Points on a hilly landscape, in no order, each with its height.
From any point a ball rolls to the lowest of the 2 points nearest to it. It stops when none of these is lower. Distance is the straight distance between rows; heights are no part of it.
q830: [136 169 114 135 101 123  88 100 122 153  78 114  78  78 138 141 140 101
 103 176 111 139 164 147 134 159  98]  height 41.2
q220: [132  81 104  96 139 118 147 117  90 116  92 137 178 186  82 154 146 115
 140 144  85 143 121  87 125 172 135]  height 81.1
q852: [102  77 115 116 139  99 111 136  75 155  78 159 168 159  80 177 148 156
 123 157  79 145 118 125 142 158 124]  height 49.6
q695: [138 183 146 132 153 173 135 152 161  92 186  88 121 122 183  91  90 145
 118  99 137 114 139 127 145  35 140]  height 29.9
q912: [127 131  62 116 140 156 109 133 116 141 119 108 149 170  91 139 147 177
 125 137  95 118 141 112 124 126 117]  height 58.4
q820: [144  85  85 149 165 189 187 118 122 130  92 163 155 178  62 109 130 111
 113 117  80 147 156  79 113 135 122]  height 32.1
q730: [146  98 127 126 118 158 164 122 151 138 142 147  80  96 139 137 156 161
 104 144 133 132 111 133 111  84 142]  height 71.1
q365: [131 112  97 114 158 151 148 118 112  83 117 141 174 196  93 129 113 117
 136 112 126 151 129  74 115 138 137]  height 78.1
q711: [100  38 180 151 114  78 174 153 114 194 137 174 147 104 129 156 152 166
 147 127 127  93  48 162 116 136 171]  height 82.2
q168: [134 162  68 124 136 138  73 137 111 138 124  90 134 171  97 145 144 162
 125 135 115 132 152 130 122 130  86]  height 55.8
q16: [140 171  80 146 167 138  83 138 105 106 105  82 185 205  72 140 141 113
 128 102 127 172 159 116 104 131  64]  height 70.6
q65: [ 99 169 107 127 140  94  31 140 116 142 105  97 137 140  94 137 120 112
 122 137 130 153 162 154 149 184  73]  height 58.0
q384: [107  92 205 138 113 106 172 149 159 193 146 147 104  69 139 101 150 143
 167 112 143  70  78 190 156 140 151]  height 55.5
q902: [147 106 200 120 102  75 101 124 122 129 131 119 138 147 144 137 146 131
 139 105 169 125 104 130 122 121 151]  height 57.2
q230: [155 191 198  86  74  62 111 105 119 108 131  96 132  78 179 116 134  66
 158 121 142 110 145 142 132 152 120]  height 59.3
q182: [109 100 150 126  89 128 182 112 157 159 125 175  68  34 135 126 141 106
 117 174 128 121 106 164 119 155 142]  height 74.0
q546: [127 183 116 113 117  88  79 119 119  96 133  84 123 153 154 148 121 109
 141 135 146 159 138 108  98 145 101]  height 66.2
q725: [121  25 111 111 146 142 237 129 111 150 127 160 143 132  98 128 156 146
 132 139  77 102  89 106 113 117 157]  height 35.0
q739: [176 186  74 159 124 180 100 124 145 150 127 107  85 125 133 124 138 136
  96 140 106 139 178 128 114  81  91]  height 66.1
q233: [ 98  99 120 136 116 157 182 128 168 145 174 154  90  73 147  81 100 129
 137 130 147  84 122 138 129 131 162]  height 90.0
q51: [122  46 160 114 116  78 156 141  94 154 128 151 185 154 124 149 154 157
 152 119 113  92  70 124 123 146 181]  height 81.2
q311: [ 91 106 160 131 112 130 145 117 146 131 130 171  82  86 133 105  94 108
 126 134 148 126 135 141 137 162 137]  height 71.0
q817: [154 143  91 134 193 199 142 143 129  95 119 115 173 195  90 109 119 146
 110  93  82 153 165  80 132  67 103]  height 30.7
q283: [112 114 141 145 136 146 126 119 135 128 101 159  72 123 107 123 116 133
  94 129 150 166 148 127 119 121 112]  height 40.6
q116: [113  86 123 135 180 140 162 147 115  86 148 156 181 185 107 110 100 130
 141  74 173 127 105 103 146 131 165]  height 62.9
q634: [125 112 122 114 117 101  96 125 100 133 101 130 111 143 113 162 145 151
 111 146 123 147 130 125 121 138 118]  height 52.5
q887: [122  36 111 158 148 158 214 134 145 145 168 138 152 133 142  97 113 140
 144  89 151  82  85 114 111 116 186]  height 41.1
q994: [158 124  95 174 127 139  89  99  96 156  52  90 166 175  64 163 157 118
 103 139  91 141 160 135 103 165  88]  height 38.3
q993: [114 106 215 126 100 118 184 131 157 188 136 158 113  40 131  80 143 103
 176 104 135  65 103 186 151 155 143]  height 54.4
q321: [118 117 111 121 108  93  87  94 112 129  88 116 146 141 130 188 125 113
 119 163 122 153 114 100 101 190 136]  height 83.6
q353: [102 204 125 114 126  91  74 120 129  87 133  88 134 138 146 126  98  82
 147 132 153 159 147 118 116 175  85]  height 61.3
q979: [120 141 100 144 106  96  64  99 120 165  68 107 121 108 135 190 132 110
 112 195  99 135 135 131 122 197 118]  height 45.0
q624: [141 144 193 125 130 118 118 142 137 101 161 104 111 128 156  94 118 132
 134  87 174 124 131 154 151  61 124]  height 65.8
q592: [149 143 106 127 147 161 160 113 127  63 130 123 176 197 116 132 103 106
 139 113 122 166 135  67  82 102 134]  height 74.9
q85: [172  99 183 145 135 171 178 128 169 133 160 108 117 112 159 129 161 156
 124  87 154 114  84 148 126  35 153]  height 66.4
q818: [ 94  52  77 116 168 127 166 160  81 134 135 168 185 165  99 134 112 146
 142 114 120 101  92 110 148 176 168]  height 58.3
q736: [120 195 108 139 164 177 112 155 158  97 167 104 118 138 152  90  81 147
 114 109 126 132 165 111 138  59 113]  height 35.1
q211: [194 198 109 103 100 145 136 124 140 111 173 106  75  74 198 119 151 115
 116 141 127 126 136 146 141  73 114]  height 47.9
q720: [147 132 179 140 147 148 134 139 145  93 162 105 129 148 155 103 112 138
 129  79 167 131 124 132 134  44 144]  height 68.2
q334: [130 198 113 168 140 155 100 126 143  91 114 117 110 152 131 108  83  95
 118 127 141 178 176 108  93  95  97]  height 77.5
q188: [ 91  68 105 121 115  99 124 134 107 151 126 165 148 130 119 157 114 151
 138 157 112 118  97 122 127 171 169]  height 56.6
q564: [163 126  85 144 150 185 127 128 121 133 103 117 133 173  86 128 151 155
  98 117  91 147 164 103 114  89  95]  height 30.3
q963: [130 193 109 141 113 110  66  98 122 140  81  91  98 109 136 142 123  82
 115 161 118 137 169 134 125 174  79]  height 37.5
q84: [ 81  99 110 157 144 138  96 134 126 146  94 175 104 130  86 126  98 124
 111 133 140 148 150 142 154 181 115]  height 41.3
q588: [165  85 184 161 152 180 185 117 163 128 159 101 148 133 151 124 137 148
 131  66 143 113  88 121 122  33 169]  height 64.0
q672: [120 115  79 127 172 149 112 153  89 141  92 134 188 195  41 134 151 146
 129 124  94 133 146 128 159 162 102]  height 46.9
q191: [116  46 112 117 118 124 171 123 113 143 125 159 141 133 113 147 134 152
 130 145 116 114  98 108 105 140 172]  height 57.7
q848: [115 159  87 104 126  99  62 147 104 142 129  97 132 154 117 157 147 164
 127 143 117 131 132 132 135 150  96]  height 53.1
q98: [125  71 126  84 127  95 154 134  89 128 130 133 191 176 108 153 156 150
 150 133  96 108  84 102 128 155 164]  height 80.2
q822: [147  94 150 108 139 132 141 130 110 117 127 125 110 143 124 141 155 170
 112 114 132 141 116 126 125  74 127]  height 39.9
q508: [138 201 133 141 120 128 106 110 134  90 108 114  80 115 154 111  93  80
 117 140 143 169 179 122 109 100  91]  height 80.8
q393: [156 114 135 126 164 177 182 122 130  69 140 128 176 183 121 119 102 117
 128  96 110 151 129  70 104  64 153]  height 70.5
q562: [139 162  98 138 152 163 105 139 126  98 131 109 125 165 123 119 115 146
 110 114 125 158 159 101 116  77  99]  height 42.1
q244: [ 92  28 151 129 131  72 162 153  84 170 134 181 181 133 125 161 139 160
 153 132 103 100  58 141 127 152 173]  height 81.6
q336: [130 114 170 103 119  65  87 139 106 102 134 112 159 170 130 143 139 138
 135 106 163 142 110 122 133 133 132]  height 59.6
q173: [145 156 115 112 115 122 110 111 124  89 141  99 138 167 146 147 120 129
 137 131 142 147 125  92  89 116 130]  height 70.9
q338: [156 109 113 110 150 156 137 131 112 118 118 118 115 153 110 140 159 172
  98 121 103 145 136 113 122  72 114]  height 36.1
q101: [110  98 178 113 115  78 109 156 111 146 131 141 112 122 132 137 154 173
 126 124 139 111 101 162 150 122 138]  height 43.7
q3: [126 124 143 126  95 116 127 112 150 126 164 127 137 131 156 114 105 120
 162 120 168  98 107 118 125 144 174]  height 79.7
q193: [121 137 108 128 147 144  98 136 121 114 113 126 116 165 103 119 119 146
 116 120 139 155 152 114 130 113 105]  height 45.5
q130: [130  70 147 112 189 142 190 138 105  79 135 144 188 191  96 103 126 126
 138  68 134 126 108  99 159 106 159]  height 64.7
q377: [100  15 126 139 135 119 222 150 113 168 140 162 140 114 114 139 143 158
 135 127 111  92  64 131 103 127 167]  height 37.8
q276: [126 129 199 130 128 119 126 139 152 124 156 115 118 124 148  83 122 138
 154  84 178  99 116 159 164  94 141]  height 64.2
q726: [153  98 163 139 129 120 140 129 139 132 153  97 183 175 143 112 138 147
 177  71 164  87  80 119 134 107 180]  height 76.2
q893: [154 132 170 134 104 162 186 120 182 142 169 137  87  63 169  88 141 120
 141 119 151  97 108 159 136  85 156]  height 87.0
q629: [152 176 150 101 110  50  81 129  98 106 128  88  90 117 161 131 133  95
 112 121 160 148 146 135 125 105  88]  height 49.3
q281: [ 91  80 166 132 110 105 131 125 141 140 138 171 112 104 130 116  90 105
 139 125 159 115 114 142 141 179 159]  height 69.8
q644: [148  74 127 123 118 146 193 128 143 145 131 156  92  93 125 157 179 169
 102 150 122 132  81 140  98  91 144]  height 72.5
q293: [121 232  82 145 147 155  85 146 149 109 150  92 123 145 133  97  97 113
 140 124 126 144 181 123 114 115  72]  height 43.5
q259: [117 122 212 108  89 105 152 122 143 154 136 152 118  54 141  88 132  97
 166 113 134  80 125 171 157 162 143]  height 53.4
q206: [150  84 177 133 120 128 172 136 152 158 150 129 101 100 145 129 175 176
 127 113 146  98  69 166 130  84 155]  height 58.2
q37: [118 128 126 121  92  94  97  93 130 120 106 122 127 117 151 159 116 100
 124 165 142 136 120 105 105 184 145]  height 82.3
q169: [ 84 125 123 144 130 133  93 132 126 160  88 158  85 104  95 126 110 131
 115 153 123 138 163 159 158 167 104]  height 39.4
q41: [108  84 150 127 104  98 126 122 117 157  97 163  91  93 128 168 143 142
 106 168 123 144 108 145 117 150 139]  height 74.5
q690: [114 185  88 154 135 101  30 128 117 144 104  68 150 159 100 160 136 100
 128 132 128 150 159 152 119 194  53]  height 60.1
q961: [170 170  81 159 145 210 122 136 149 129 134 117 110 131 135 128 130 152
  88 126  93 149 169 102 106  51 100]  height 68.9
q147: [162 154 198 111  92  69  97 111 120 110 131 104  98 113 163 121 136  97
 130 113 168 138 132 140 126  99 115]  height 53.3
q771: [142  86 136 121 184 176 210 131 124  77 141 144 179 189 109  99 112 121
 127  81 109 128 118  81 140  82 157]  height 67.0
q632: [ 75  85 143 132 120  99 110 123 132 143 118 175 127  91 128 134  70  88
 135 143 141 132 128 138 152 208 158]  height 69.1
q574: [115 152 182  75  87  91 127 113 120 129 115 138 118  44 146 112 130  93
 145 145 112 104 151 157 160 178 129]  height 78.9
q319: [ 83 124 144 113 119  81  81 120 133 117 129 146 149 118 129 146  77  84
 148 136 155 142 130 128 155 218 141]  height 67.8
q76: [105 113 152 120 101 139 184 126 165 159 167 149 106  52 148  76 120 119
 161 132 132  66 116 162 151 148 166]  height 91.2
q492: [139 100 157 127  68 104 168 127 153 179 148 154 105  51 162 129 177 131
 143 174 135  91  72 173 126 141 171]  height 84.1
q551: [148 133 168 138 101 113 118 117 153 136 167  97 155 149 166 106 126 125
 181  98 174  84  94 130 130 121 169]  height 78.2
q64: [154 110 186 149 151 148 149 129 137  93 152 102 168 175 141 111 116 137
 146  64 160 127 107 117 127  50 162]  height 71.2
q749: [111 177 120 124 147 158 118 146 154  98 167 118 109 136 145  88  91 143
 129 114 150 120 153 123 148  97 123]  height 38.8
q337: [116 135 202 116  95 124 154 112 148 123 143 142 107  76 144  75 109  93
 158 107 152  99 143 151 147 141 139]  height 51.8
q238: [153  99  93 181 135 165 124  98 100 163  52 121 170 175  46 150 151 116
 102 138  79 134 162 132 106 167 110]  height 36.4
q369: [107  54  97 125 182 136 198 153 101 120 149 142 183 167 114 112 118 158
 140  90 123  87  84 114 159 140 175]  height 59.9
q976: [ 99 143  80 114 144 106  58 155  99 142 118 111 170 176  88 159 137 160
 140 139 113 133 127 137 144 180  98]  height 50.8
q647: [ 77  79 164 121 124  80 120 156 106 163 128 172 124 114 121 153 130 179
 127 148 120 110  93 163 153 142 142]  height 45.1
q189: [ 92 151 118 115 120 117  79 129 126 137 114 127 102 115 117 121 105 124
 126 149 131 135 158 140 156 172 108]  height 36.7
q675: [104  22 112 152 139 130 206 143 129 159 154 159 136 117 131 117 117 143
 139 106 139  85  79 124 111 139 179]  height 39.3
q380: [125 110  65 127 201 179 182 152 114  98 121 160 194 195  71 102 120 111
 132  95 105 128 139  79 157 149 131]  height 55.7
q468: [104  68 127 132 168 131 158 148 116 118 148 142 161 167 118 112 112 160
 136  83 159  99  90 124 158 132 170]  height 61.2
q915: [117 240 101 148 141 120  76 130 130 108 118  83 112 133 129  99  94  73
 138 127 131 159 196 133 109 136  52]  height 48.6
q79: [157 133 210 104  95  99 152 139 137 148 133 139  72  65 156 111 176 133
 123 124 147 115 106 190 155 103 116]  height 61.4
q326: [ 96 114 109 138 157 142  95 145 119 123 101 156 124 162  78 119 113 140
 112 115 146 157 150 131 151 145 112]  height 42.9
q27: [136 187  80 163 151 135  69 128 123 119  99  85 146 182  96 133 122 106
 118 114 137 170 171 119  98 135  65]  height 73.8
q694: [131 151 210 109  87  81 104 128 140 139 145 113 141 111 156  91 130  97
 175  96 161  96 126 151 153 148 145]  height 64.5
q308: [136 147 148 153 135 188 162 126 174 105 151 150  83 104 152 103 100 132
 102 121 138 148 144 121 108  65 131]  height 42.6
q911: [151 214  87 124 137 105  69 138 110 127 137  74  86 129 144 128 130 112
 120 119 125 146 174 135 126  92  52]  height 79.2
q627: [143 154  56 132 130 179 113 123 141 136 144 102 131 150 119 132 133 163
 121 147 108 122 145 100 106 115 122]  height 61.0
q74: [112 114  52 126 179 158 140 146 106 108 119 153 198 191  73 133 118 119
 144 113 122 131 127  93 142 182 135]  height 53.5
q876: [148 230  91 126 130 168 112 139 151 107 162  98  97 111 165 101  98 119
 129 132 111 132 177 124 123  85  90]  height 37.7
q415: [114 220  79 151 134 115  49 123 132 130 122  58 135 147 123 140 126  87
 134 132 125 145 167 143 109 183  44]  height 63.0
q938: [110 168  72 155 172 164  93 151 134  96 123 131 173 193  80 114 106 113
 128 106 150 164 158 107 124 142 101]  height 70.8
q990: [149 187  87 150 136 110  59 131 106 136 105  73 109 152 109 142 138 112
 107 122 130 152 171 135 113 119  55]  height 76.6
q553: [129 151  93 152 123 100  52 105 108 153  64  85 146 144 114 190 140 109
 111 164 110 145 143 130 111 190  92]  height 43.0
q944: [104 112 198 110  94  68  99 125 120 141 104 152 103  79 143 145 125 115
 118 150 132 132 127 154 149 173 135]  height 76.0
q583: [137 168 183  66  73  77 131 101 102 120 103 125 149  23 159 126 144  83
 142 149  94  93 151 155 151 184 128]  height 80.4
q161: [ 93 104 215 118 105  69 140 152 129 175 127 174  97  58 134 137 150 153
 131 150 120 107  94 195 155 142 133]  height 53.9
q6: [131 130 109 155 164 197 163 137 160  86 158 139 142 153 140 102  91 149
 110  97 125 137 131  84 109  64 155]  height 42.0
q100: [125 173 149 105 118 108  95 133 126 100 148 110 106 128 148 110 113 120
 136 121 157 136 147 131 138 116 112]  height 44.9
q622: [121 125  92 151 142 183 152 124 152 104 149 149 129 153 130 107  91 132
 117 121 138 142 139  83  99  99 149]  height 45.4
q788: [160 189 166  80  95  46  92 123  99 119 128  99  92  79 172 132 150  89
 117 129 134 128 148 149 145 129  93]  height 45.3
q943: [151 152  96 180 130 108  52  95 102 156  55  68 153 157  94 182 149  95
 101 144 112 144 153 143  97 174  71]  height 41.0
q782: [125  68 111 156 164 177 205 131 150 114 171 133 166 151 145  93  95 142
 135  75 142  92  97  94 120  99 188]  height 43.4
q427: [118 135  71 114 157 133  87 146  96 131 102 110 188 195  67 158 150 148
 137 128  99 140 135 125 141 173  97]  height 48.9
q513: [134 119 229 126 102  84 116 141 143 169 134 124 127 104 149  97 155 123
 165  91 155  89 105 173 164 126 143]  height 63.9
q772: [127  68 179 114 125  99 143 137 111 136 124 146 115 137 122 148 162 172
 118 118 140 123  93 142 127 101 140]  height 42.2
q187: [152 178  91 111  93 153 131 111 142 142 128 129  69  60 152 111 149 114
 115 177 107 125 158 147 136 131 117]  height 59.7
q521: [124 146  66 121 118 163 126 125 153 130 157 117 115 128 144 116 119 160
 134 156 122 104 132 108 118 126 146]  height 63.5
q378: [125 186  74 185 178 186 104 150 149  94 120 136 173 189  83  99  91 120
 118 101 130 169 173  98 106 113  99]  height 72.9
q313: [142 170 144 131 122 187 166 127 176 115 165 141  75  74 168  83 109 122
 116 127 133 121 149 128 128  75 129]  height 38.2
q997: [171 161 221 108  78  71 112 109 125 124 127 107 108  83 171 108 153  80
 140 115 157 123 131 153 137 127 123]  height 56.2
q824: [140 119 142 126  91 138 162 111 155 140 141 154  69  73 156 125 146 128
 116 159 139 127 118 144 122 120 146]  height 72.8
q910: [ 90 135 193  90 104  78 104 117 116 127  93 147 110  57 131 123 103  89
 127 146 112 126 159 156 170 187 118]  height 77.3
q722: [187 188  92 132 144 147 101 138 117 112 140  92  88 131 155 151 134 127
  96 118 117 159 167 116 113  35  87]  height 85.6
q631: [135  68 152 125  98 107 158 117 120 148 108 165  91  93 125 173 171 154
 106 161 122 142  89 142 104 120 142]  height 73.7
q405: [174 112 188 127 104 125 173 139 160 160 151 133  85  74 165 125 188 154
 124 121 149 108  76 193 140  77 138]  height 59.8
q178: [151 211 121 117 121 171 136 127 154 104 158 116  84  83 170  87 108 112
 123 136 115 124 171 124 130  82 112]  height 31.3
q945: [124 164  95 112 162 101  74 143 100  91 119  85 172 194  99 150 138 119
 130 111 146 172 135 108 110 141  74]  height 66.7
q908: [169 138 137 113  91  98 114 107 115 120 120 121  80 101 163 157 160 125
 107 152 144 142 121 129 113 115 125]  height 48.5
q482: [103 100 183 128  98  59  98 118 115 155  84 160 107  79 144 179 134 127
 101 177 114 144 113 152 134 174 145]  height 75.3
q985: [105 105 160 130 144 121 126 143 134 120 157 131 143 148 132  99 111 152
 145  85 177  98 104 142 165 124 161]  height 62.6
q56: [ 69 108 150 129 103  80 112 145 111 188 119 182 115  63 136 162 124 164
 129 194  84 115 109 171 156 165 131]  height 47.6
q520: [106 123 187 103  94  98 156 144 132 165 143 160  94  46 148 116 156 150
 140 150 119  86 100 190 159 139 140]  height 52.6
q586: [132  86 187 158 120 113 182 148 167 198 142 133 109  81 146 116 175 167
 157 107 149  72  53 193 145 101 155]  height 56.7
q813: [169 189  97 116 119 124  99 129 119 115 151  88  86 122 168 140 139 124
 116 133 129 143 154 124 118  82  88]  height 82.4
q748: [157 218 126  90 107  58  92 115  92 109 113  81  88  77 169 132 142  63
 115 133 119 132 168 137 141 133  64]  height 39.8
q853: [ 94 121 161 112  83  80 127 135 120 175 122 172 104  40 152 152 143 137
 130 197  91 108 111 176 154 163 138]  height 49.2
q808: [151 117 120 111 123 143 140 117 127  94 142 115 139 163 133 137 126 144
 129 121 139 136 120  91 102 100 147]  height 73.9
q285: [165 145 101 155 128 134  94  91 105 127  60 100 119 158 107 167 146 104
  94 145 118 168 158 107  90 125  93]  height 87.8
q282: [ 75  87 107 133 120  84  91 137 110 165 116 172 156 114 119 177  97 139
 139 175  99 129 113 138 146 199 153]  height 55.9
q63: [163 129 151 114  69 131 184 118 167 153 156 141  91  40 172 110 176 117
 140 165 132  96  92 178 138 124 156]  height 84.9
q710: [103 108  80 153 103 106  81 103 123 174  80 126 140 109 121 190 126 122
 122 204  86 128 121 125 113 201 137]  height 46.2
q155: [109  58 152 138 100 106 178 141 137 180 150 157 117  94 141 137 153 159
 144 139 134  85  67 157 117 127 176]  height 82.9
q533: [151  86 162 129 157 138 169 124 126 103 151 103 193 189 129 111 135 147
 157  66 146 103  88 110 144  86 170]  height 74.3
q811: [171 173 105 125 101 108  95 106 113 132 101 113  71  98 162 154 158 110
  98 163 128 147 145 136 121 120 100]  height 45.2
q396: [165 120 156 129 124 163 159 124 151 118 156 126  89 107 160 130 147 153
 109 118 147 131 113 137 120  56 144]  height 69.0
q923: [148  75 119  81 140 130 181 122 103 117 132 117 166 171 110 136 160 157
 139 134  81 103  99  96 131 110 155]  height 78.7
q263: [180 112 188 121 102 100 123 117 121 114 135 108 125 144 153 143 160 137
 134  99 163 138 109 125 110  80 143]  height 54.5
q53: [106 137  87 144 138 161 127 121 148 104 143 147 133 158 124 112  85 121
 135 124 152 131 137  94 111 144 148]  height 48.0
q406: [128 163 160 113 101 124 131 113 146 108 154 125 103  99 158  94 108 108
 143 128 155 114 147 131 132 123 137]  height 48.7
q89: [116 153  98 107 111 144 124 133 147 134 160 122  94  99 150 106 123 155
 134 155 131  94 135 139 148 127 141]  height 66.0
q465: [111  96 100 155 137 115  81 131  83 171  59 142 181 164  62 180 142 139
 119 162  78 146 137 148 138 182 111]  height 48.3
q869: [143 210 101 121 117  78  60 110 104 130  99  74  89 105 154 153 140  78
 115 148 116 140 166 134 123 155  59]  height 32.9
q416: [104 234 125 101 125  95  85 122 119  88 131  81 122 113 148 108  96  64
 149 129 133 150 173 126 118 160  66]  height 55.6
q926: [190 181 128 115 118 165 139 138 152 108 186  99  93  89 200 125 139 131
 112 123 128 123 129 143 141  38 130]  height 41.4
q765: [102 104  68 118 148 135 123 137 111 117 136 147 179 178  97 144 107 129
 146 129 133 129 113  95 125 189 146]  height 51.9
q760: [114 134 177  91  72  87 151 130 124 161 131 165 111  23 155 122 162 121
 139 176  93  90 112 189 161 163 144]  height 51.0
q566: [108  96  99 122 174 141 119 153 100 120 100 150 152 180  69 128 130 154
 122 111 122 141 134 123 156 138 117]  height 44.8
q487: [185 205 105 100  91 135 138 117 125 118 139 122  68  58 184 112 155  96
 114 161 113 130 154 150 146 100 100]  height 54.1
q72: [118 235 144 108 121 110 109 128 131  68 159  90 123 120 160  90  80  74
 159 123 141 140 170 128 112 120  94]  height 49.7
q919: [149 179  84 138 173 147 117 129 109  80 100  87 197 216  81 140 139  87
 139 104 106 186 156  91  90 125  71]  height 74.4
q696: [163 130 178 126  81 150 203 118 182 162 155 143  99  34 165  87 174 101
 155 130 142  88  93 183 140 110 147]  height 85.8
q479: [142  71 100 114 159 185 213 127 144 125 156 114 145 125 128 129 151 183
 105 124  88  97  99  97 131  66 167]  height 93.8
q558: [126 114 148 148 133 164 154 120 159 115 123 159  64 108 127 116 119 132
  98 122 151 159 142 127 107  92 118]  height 43.3
q522: [132 204  82 194 152 176  92 135 153 101 120 123 141 173 110 104  87 108
 114 119 124 170 185 108  90 105  97]  height 75.0
q34: [133 119 124 139 135 183 178 131 180 127 181 121 108  96 169  99 124 164
 118 115 139  95 109 126 133  68 171]  height 90.1
q486: [103 181  67 140 120 145 104 103 155 119 136 116 135 143 134 128  95 101
 144 159 133 138 144  97  97 186 127]  height 54.9
q604: [134  77  96 102 158 144 188 125  98 108 111 154 179 188  82 125 127 105
 141 120  95 132 119  77 139 155 144]  height 79.9
q636: [142  71 100 127 171 195 216 122 139 119 118 158 146 159  84 105 131 125
 110 112  72 139 138  77 115  99 135]  height 28.7
q550: [ 93  51  98 120 140 104 139 152  95 142 139 169 173 147 116 151 110 144
 149 130 126 106  86 122 139 185 172]  height 57.4
q844: [139 145 104 138 177 188 136 141 141  93 139 120 139 168 123 112 106 162
 102 103 117 148 145  86 121  52 123]  height 37.6
q95: [ 83 168 123 109 125  92  70 123 138 103 133 120 149 131 130 141  88  89
 149 139 153 143 137 120 142 211 115]  height 65.9
q218: [110  72 157 139  76  83 168 145 135 196 148 168 124  62 155 152 168 151
 143 175 120  92  61 170 121 136 176]  height 83.5
q425: [ 87 108 102 140 130  93  67 125 122 146  93 152 158 127 110 183  96 114
 135 166 113 147 127 128 147 223 134]  height 55.0
q621: [116 139 136 106 114  66  57 133  99 140  99 117 110 119 129 160 136 133
 107 151 124 147 139 141 141 158 104]  height 54.6
q107: [166 179 131 137 151 182 128 149 152  97 179 101 107 113 188 120 108 144
  98 109 125 137 138 124 132  17 126]  height 34.8
q731: [ 60  76 164 141 116  74 122 155 103 183 128 197 125  85 131 165 115 162
 126 173 100 126  89 166 151 155 144]  height 46.3
q132: [157 142 226 110 104  96 134 145 143 156 143 114  94  77 157  90 171 133
 146  94 149  94 113 189 168  92 122]  height 62.7
q691: [152 173 119 159 121 155 109 101 134 116  90 124  70 115 140 130 119  96
  94 145 138 172 174 116  97 101  96]  height 83.7
q398: [109 220 132 112 142 134 109 147 142  78 170 101 120 132 151  77  76 106
 150 115 140 130 163 126 140 110 102]  height 44.0
q301: [121  86  99 161 151 159 124 119 108 145  68 159 133 159  57 139 128 131
 102 126 110 158 152 122 120 157 113]  height 36.3
q815: [109 101  92 157 117 117  85 116 102 175  66 136 151 129  91 185 136 137
 117 181  84 140 128 132 123 181 124]  height 47.2
q934: [115 138 127  96 144  79  80 140 103  86 130 110 172 186 111 152 129 126
 135 115 158 158 123 103 124 150 113]  height 62.8
q469: [106 139 104 126 169 139 121 150 130  75 152 134 171 188 115 109  97 131
 143  93 177 138 120 103 140 131 143]  height 65.3
q939: [122 175 198  95  88  75 101 109 132 108 145 106 142 100 157 103 107  76
 166 115 159 110 142 135 138 168 128]  height 62.3
q770: [136  49 131 122 132 142 189 116 122 125 138 144 149 151 119 127 138 142
 134 107 126 111  94 104 110 115 174]  height 58.9
q167: [152 166  70 147 108 175 118 117 150 161 123 126  79  95 130 120 147 140
 108 170 106 119 162 139 124 121 112]  height 63.1
q683: [157 149  80 140 168 179 127 132 115 110 106 109 177 206  68 119 136 128
 117 104  86 153 167 100 120 106  90]  height 23.8
q794: [100 164 127 120 121  74  37 141 108 162  88 109 120 109 115 157 126 119
 116 165 102 140 162 164 160 185  76]  height 56.3
q386: [111 179  60 154 138 174 119 121 151  98 147 126 152 169 129 119  86 114
 141 135 133 148 145  82  88 144 133]  height 51.1
q959: [130  99 135 164 179 189 188 131 157  92 172 116 178 163 149  96  88 144
 135  61 148 104 102  98 129  69 185]  height 46.5
q437: [141  99 102 139 153 193 193 129 166 125 176 109 134 120 158 114 125 179
 111 112 118  95  98 110 129  57 172]  height 91.7
q954: [160 130 110 162 130 158 121  96 123 125  74 128  93 136 113 143 136 121
  89 136 123 171 162 106  93 100 102]  height 86.0
q742: [ 86 120  82 128 137 118  80 133 124 129 114 139 162 156 101 161 101 121
 140 146 138 142 123 119 135 212 131]  height 53.7
q277: [140  92  84 167 149 176 147 102 112 143  65 149 165 176  51 133 129 106
 108 129  90 153 160  98 108 162 116]  height 34.5
q837: [ 94 165  99 130 153 128  84 146 132  91 139 133 149 170 111 114  95 119
 138 115 170 153 142 117 135 156 115]  height 68.1
q192: [113  95 117 165 140 158 124 114 127 150  73 161  88 137  80 137 131 135
  92 133 128 164 152 131 114 141 108]  height 38.1
q623: [ 99  96  67 135 139 154 141 128 131 122 148 155 147 154 119 121  94 128
 138 130 141 120 118  92 115 167 161]  height 50.2
q431: [156  96 131  99 144 148 174 118 115  93 145 109 165 176 126 128 144 151
 132 106 109 117 111  91 121  79 154]  height 76.7
q905: [153  70 153 137 149 171 198 117 145 111 153 133 141 144 130 120 129 147
 125  85 132 122  98 103 108  66 168]  height 61.1
q882: [ 88  93 137 137 108 138 165 117 150 158 120 181  69  58 127 118 107 114
 121 158 132 121 125 145 126 167 142]  height 72.4
q363: [108  76 135 112 131  99 115 141  88 140  95 156 136 148  95 162 147 169
 118 141 109 137 110 130 133 138 128]  height 50.9
q225: [122 121 136 119  88 109 117 105 139 127 142 134 127 127 146 142 116 119
 142 147 154 122 115 112 112 162 158]  height 81.0
q628: [135 115 101  95 130 106 113 113  96 102 103 111 176 186  98 168 146 124
 136 135 105 149 119  86 109 160 118]  height 82.5
q903: [127 101 127 143 117 170 197 128 186 148 180 142  88  68 157 100 129 145
 124 131 141  91 101 137 124  95 168]  height 88.6
q630: [134  47  99 117 155 173 227 118 131 134 124 152 130 137  94 118 151 140
 114 131  79 128 117  84 106 106 149]  height 32.0
q222: [180 115 177 121  91 103 132 113 129 127 136 122  91 103 165 144 170 133
 119 129 155 134 106 142 114  92 142]  height 51.3
q872: [118 178 142  97 110  93  86 126 118 110 122 109  97 102 142 108 110  98
 129 139 139 134 165 141 150 146  98]  height 40.9

Two balls start at each pair of points below. Name the first point that both come to, or write none.
q954 / q634: none
q592 / q380: q765
q64 / q588: q188

Call two points neighbours if one is among the 2 nearest of the other. Go from one point of each pair to the other, from neighbour to neighbour, staying as low as possible. Name the highest point that can't be avoided.
q869 / q189: q694
q636 / q178: q558
q844 / q189: q193
q695 / q178: q416
